Each row is a point on a tangle of strands that fork and nearly touch. The rows are in no order.
In the rows, zero is written as 128.
Two points are linked if the straight distance between their rows is under 101. Some points are linked to none.
gupo: [154 141 132 134  63 141 137 104 164 119 128 165 105 149 112 164 128  99
 180 168 153 149]
feb: [164  99 158  80 134 135 146 139 184 177  84 158  93 136  72  80 142 148
  80  82 100 124]
bib: [128 110 143 110 108 129 128  82 129 119 152 150 116  79 129  94 103 128
 143 150  80 112]
rede: [122 127 144 165 140 127  90 144 107  70 133 111 161  89 129 140 139 134
 149 146 141  98]
gupi: [136 163 115 110 134 152 135 128 153 113 120 106 105 113 105 103 138 180
  75  99 118 139]
mazem: [157 126 139 121  87 146 142 136 142 189 148 205  92 179 114  82 114 158
 122 115 136 159]
lum: [136 119 125 119  99 152 146 153 142 210 161 177 100 210 109  84 140 147
 127  74 119 168]
pamob: [151 119 128 152 119 133 121 151 101 107 158  79 153 161 117 219 164 137
 113 111 188 107]
vuz: [149 108 154 124 135 153 149 122 206 137  74 138  50  88  86  40 125 144
 120 118 122 100]
Tagek: [152 119 124 135 129 136 106 142 133  97 140 124 121 114 117 131 160 136
 146 141 127 107]
daru: [137 124 140 137 122 147 115 160 102 100 159  63 157 133 163 204 138 109
 126 141 204 118]
Rus: [130 106 129 123 122 135 119 125 134 137 162 170 131 106 178  85  88  99
 160 193 128 164]
Zogug: [130 129 154 134 121 117 135  65 102  83 145 105 135 102 148 179  52  93
 143 197 174 119]
viki: [ 99 120 143 178 150 111 101 131  74  64 138 115 170  65 153 161 116 104
 156 166 128 130]
luk: [122 153 144 136 114 119 119  81 166  77 112 113 119  75  86 106  96 161
 130 115 131 112]
Noge: [ 81 156 119 129 160  97 128 125  93 121  98 123 163  82 138  99 134 156
 120  87  94 101]
muk: [133 145 137 104 105 126 133  91 128 124 163 151 124 109 132 102 113 138
 112 146 126 117]
Megen: [121 139 142 169 131 129 131  90 120  71 143 124 116  76 176 149  80  54
 180 211 128 159]
bibo: [137 148 133 138  87 139 152  90 121  98 123 117 111 126 152 191  74  96
 153 204 186 151]
nelog: [164 112 155 133 106 178 156 130 203 154 103 168  64 122  74  45 123 169
 115 102 147 138]
bareg: [157 142 141 131  75 144 109 134 160 149 144 165 106 144  86 136 174 122
 146 112 142 124]
Dur: [126 129 128 145  92 153 108 130 150 119 149 168 113 132 152  90  96  99
 171 169 132 180]
boves: [109 140 149 109 144 141 114  98 171 119 106 112  94  75  97  67 100 151
 129 106 125 105]
gom: [112 129 142 126  99 113 122 115  93 108 118 118 135 116 139 167 105 114
 155 168 131 115]
fogob: [113 125  75 138 131 134 145 147  92 121 129  96 160 201 148 166 136 148
 115 126 146 150]
gogag: [135 123 104 124 188  98 157 144 133 152 131 101 161 215 107 121 182 147
  90  47 111 107]
Dako: [131 109 103 118 153 130 100 159 128 110 137  95 152 129 141 160 145 156
 101 102  78 123]
tife: [128 133 118 126 169 134 123 131 138 142 130 124 121 123  92  65 138 183
  52  80 105 141]
vul: [124 146 141 114 118 111 126  94 130  86 127 101 118  82 147 156  97 131
 164 163 120  92]
Megi: [139 144 155 143 121 116 142  61 134  59 125 102 119  90 141 176  62 104
 181 172 144 107]
Ranim: [115 113 115  89 144 120 128 138 115 152 120 136 109 124 135 109 128 156
 130 136  62 103]
Dise: [118 138 168 146 135 137 120 142  80  88 148  41 153  94 170 220  98  86
 131 144 193 127]
zok: [122 130 113 141  96 139 125 133 169 142 112 147 103 117 100  66 136 139
 132 105 108 122]
Vofeg: [ 87 103 124 147 145 114 111 124  69  83 123 127 172  61 163 149 119 122
 145 136  76 145]
Dit: [129 100 122 136  93 148 138 151 100 173 142 122 145 167 164 195 125  18
 117 181 173 161]
sakib: [137 100 104 126 149 108 127 154  99 128 123 140 201 163 165 115 133 136
 123 177 141 147]
siti: [116 100  72 143 158 114 142 161 109 146 121 128 176 219 149 130 141 145
 129 103 122 153]
ginel: [138 126 129  92  97 132 143 135 119 175 168 154 133 186 154 151 156  90
 126 136 139 153]
bigid: [121 153  93 124 129 106 129 149 143 184 134 154 125 183 112  92 167 122
 111  79 110 115]
suda: [117 106 141 107 151 123 125 108 112 110 116 144 109  71 146 104 108 145
 157 156  61 104]
solu: [ 79 115  90 145 172 105 122 148  69 119 114 144 165 141 139 135 144 142
 122 105  68 149]
mut: [114 123 101 101 174 124 146 147 117 148 104 113 117 125 137  91 147 167
 101  97  57 116]
Vep: [ 98 139 121 137 108 121 146 112 109 113  92 139 139 128 130 118 120 147
 152 147 111 122]
tatup: [119  93  71 145 161  95 151 159  82 150 125 127 190 173 188 116 151 131
 122 144 109 141]
bimar: [ 84 153 112 156 180  71 125 146  68 122 118 103 187  89 139 143 147 164
 107  63  85 112]
Vobo: [ 73  95  99 145 162 105 120 145  55 107 116 119 184 106 174 170 126 122
 137 118  74 148]
bot: [ 79 132 133 124 169  87 135 115 107 138  82 124 125  56 110  79 136 163
 111  84  75  83]
Rinop: [129 162 111 116 144 153 126 138 129  90 110 101 156 137 121 128 130 164
  97 104 138 154]
Lavu: [118 168 135 138  91 132  88 123 141 109 146 103 135 111 104 176 132 121
 132  93 164 127]
Refa: [154 125 165  92 105 155 145 106 178 154 107 159  85 129  55 121 137 164
  98  80 121 131]
Pof: [149 119 154 133 129 139 101 116 152  94 137 150  94 105 106 122 109 139
 167 159 148 104]
Dala: [126 131 146 153 149 120  94 103 112  77 157 156  97  99 115 122  96 127
 164 189 145 120]
nos: [109 140 139 143 113 110  86 139 125 118 133  77 161 110 113 165 116 147
 138  80 162  91]
Gagi: [160  86 100 110 139 124 112 154 141 147 132 148 167 159 153 108 132 149
 121 151 117 146]
Gito: [133 101 128 105 109 128 122 139 108 167 146 156 160 177 164 156 117  68
 125 164 156 163]
nor: [113 133 154 167 127 116 130 122  91 102 123  95 138  74 182 201  81  36
 130 209 162 132]
sarud: [110 111 135 126 159  99 105 152  62 125 138  92 194 144 154 196 135 105
 137 109 124 108]
gapo: [144 130 163 144 142 138 135  87 202 100 103 115  56  63  69  56 109 154
 137 101 139  80]
goro: [110 146 147 150 131 127 138 125  80 113 133  79 139 106 166 209  82  64
 108 192 201 150]
lif: [120 123 115 113 115 106 122 150 114 183 147 153 140 196 131 128 159  94
 135 106 115 132]
tatog: [130 117 132 146 131 126 125  93 138  94 149 166 116  87 179 107  65  80
 184 218 110 170]
fup: [103 118 140  94 118 132 121 119  93 128 131 103 141 139 162 186  96  86
 151 173 164 131]
Loz: [169 128 121  75 153 153 150 144 160 174 141 129 106 197 100 130 165 183
  96  79 164 142]
Mopa: [144 121 119 139  81 143 110 135 151 113 151 114 136 120 147 133 150 108
 163 162 146 115]
zurab: [129 126  97 121 150 117 179 149 138 171  98 131 100 171 124  81 151 179
  87  90  78 123]
tik: [ 94 119 111 144 102 134 131 117 133 115  88 136 137 102 111  87 120 138
 154 110  79 119]
nuzo: [173 164 124 105 111 132 181 152 177 197 111 168  89 176 113  66 179 157
  95  93 114 144]
mubuf: [158 126 133  76 153 147 133 134 159 149 140 109 135 163 101 111 173 162
 110  81 179 104]
bev: [129 131 132 179  81 145 117 109 136 117 173 132  86 112 137 184  93  25
 141 201 179 160]
Zapi: [163 169 140 149  68 138 127  78 173  82 128 135 100 103  97 175 127 113
 177 142 168 126]
Pesar: [ 93 146 138 128 180 109 131 138 133 144  61 117 119  70 100  64 138 154
  72  67  84 106]
Mon: [122 124  81 123 160  98 178 127 116 166 111 100 133 199 132 118 171 163
 101  66  84  91]
rudek: [117 119 115 116 170 112 155 134 161 172  69 122 111  98 108  43 148 147
  56  71  85 102]
nidid: [160 113 141  97 167 154 156 137 164 183 108 141  99 193  64  95 169 170
  76  47 146 139]
vavum: [148 168 137 132  67 141 123 113 180 128 135 182  89 128 105 115 145 115
 172 147 126 143]
Pobi: [120 134 131 153 135 120  79 133 113 120 153 164 117 117 128 115  91 130
 120 176 145 147]
Sola: [136 135 126 117 124 147 182 156 154 177  97 151  77 158 110  59 168 164
 101  99  83 141]
Tebi: [143 111 137 148  91 153 125 137 122 156 161 136 100 143 148 199 126  24
 131 198 198 158]
til: [116 161 139 145 122 112  91 113 131  87 126  81 139  66 110 136  99 158
 129  88 121  84]
garaf: [152 170 129 139  83 156 114 110 180  84 145 107 100  92 103 152 146 131
 153 114 167 120]
Vipo: [138 125 132 154  93 152 114 116 137 105 178 116 102 110 149 156 118  66
 163 193 166 130]
ren: [ 85 111  89 150 197  76 132 137  76 148 123 123 182 146 138 119 144 160
  99  57  66 124]
Lal: [100 117 142 180 138 121 132 102  82  82 102 122 132  81 173 178  77  43
 183 220 122 148]
Dava: [ 99 107 126 121 152 106 113 140  59 139 131  94 170 157 161 190 103 104
 117 148 168 132]
tig: [158 135 161 123 104 165 136 127 173 160 143 191  70 145  96  68 109 163
 138 124 153 161]
pado: [129 146 108 138 104 137 103 155 150 158 143 153 112 141 100  94 163 122
 122  93 115 133]
Zape: [159  93 143  95 125 137 124 142 156 150 120 167 157 137 130  78 139 146
 129 132 110 127]
rit: [132 143  89 113 121 147 142 138 124 121 134  90 132 179 131 142 155 171
 105 108 139 136]
vor: [148 128 125  92 165 130 140 150 136 150 133  96 153 177 110 134 179 145
 110  56 129  95]
domom: [131 132 127 134 153  94 111 164  77 129 138  80 160 172 133 211 162 131
 110  98 136 106]
rol: [173 113 143  73 137 131 127 146 183 160  89 156 139 132  98  96 158 152
 108 102 111 107]
zesa: [110 152 123 129 131 123 129 149  96 122 143 141 138 138 170 144 145  89
 135 175 116 164]
lepod: [152 126 166  80 108 146 128  88 153 135 136 159 101 121  88 106 117 153
 120 117 131 120]

Follow the links from the first point to the second, and from the first to the third. Name the last point that the two ways share.
Pobi / Vep / rudek: Tagek
pamob / viki / til: pado
Megi / vuz / tatog: gom
domom / nos / Pobi: pado
Refa / gogag / nuzo: zurab

A fork is a point with three links. Follow the links from the first point to the second and name the forks in between, in order.
Vipo / pamob: pado, gom
Vobo / til: Tagek, pado
rol / Mon: zurab
daru / Lavu: gom, pado
bareg / bev: pado
zok / tatog: gom
bot / pado: Tagek
pamob / viki: gom, pado, Tagek
Vep / Pobi: pado, Tagek

Name the points in between on the shortest way along the links from the first point to the second, in order.
sarud / lif: Dava, fup, gom, Vep, tik, zok, pado, bigid
Vipo / zok: bev, Tebi, Dit, Gito, ginel, lif, bigid, pado
gogag / tife: Mon, zurab, mut, Ranim, suda, bib, muk, lepod, Refa, feb, rol, Zape, Gagi, sakib, tatup, siti, fogob, rit, Rinop, gupi
goro / nos: Dise, daru, pamob, domom, sarud, Dava, fup, gom, Vep, tik, zok, pado, bareg, vavum, gupo, Zapi, garaf, Lavu
Noge / Dala: bimar, ren, solu, Vobo, Vofeg, viki, rede, Tagek, Pof
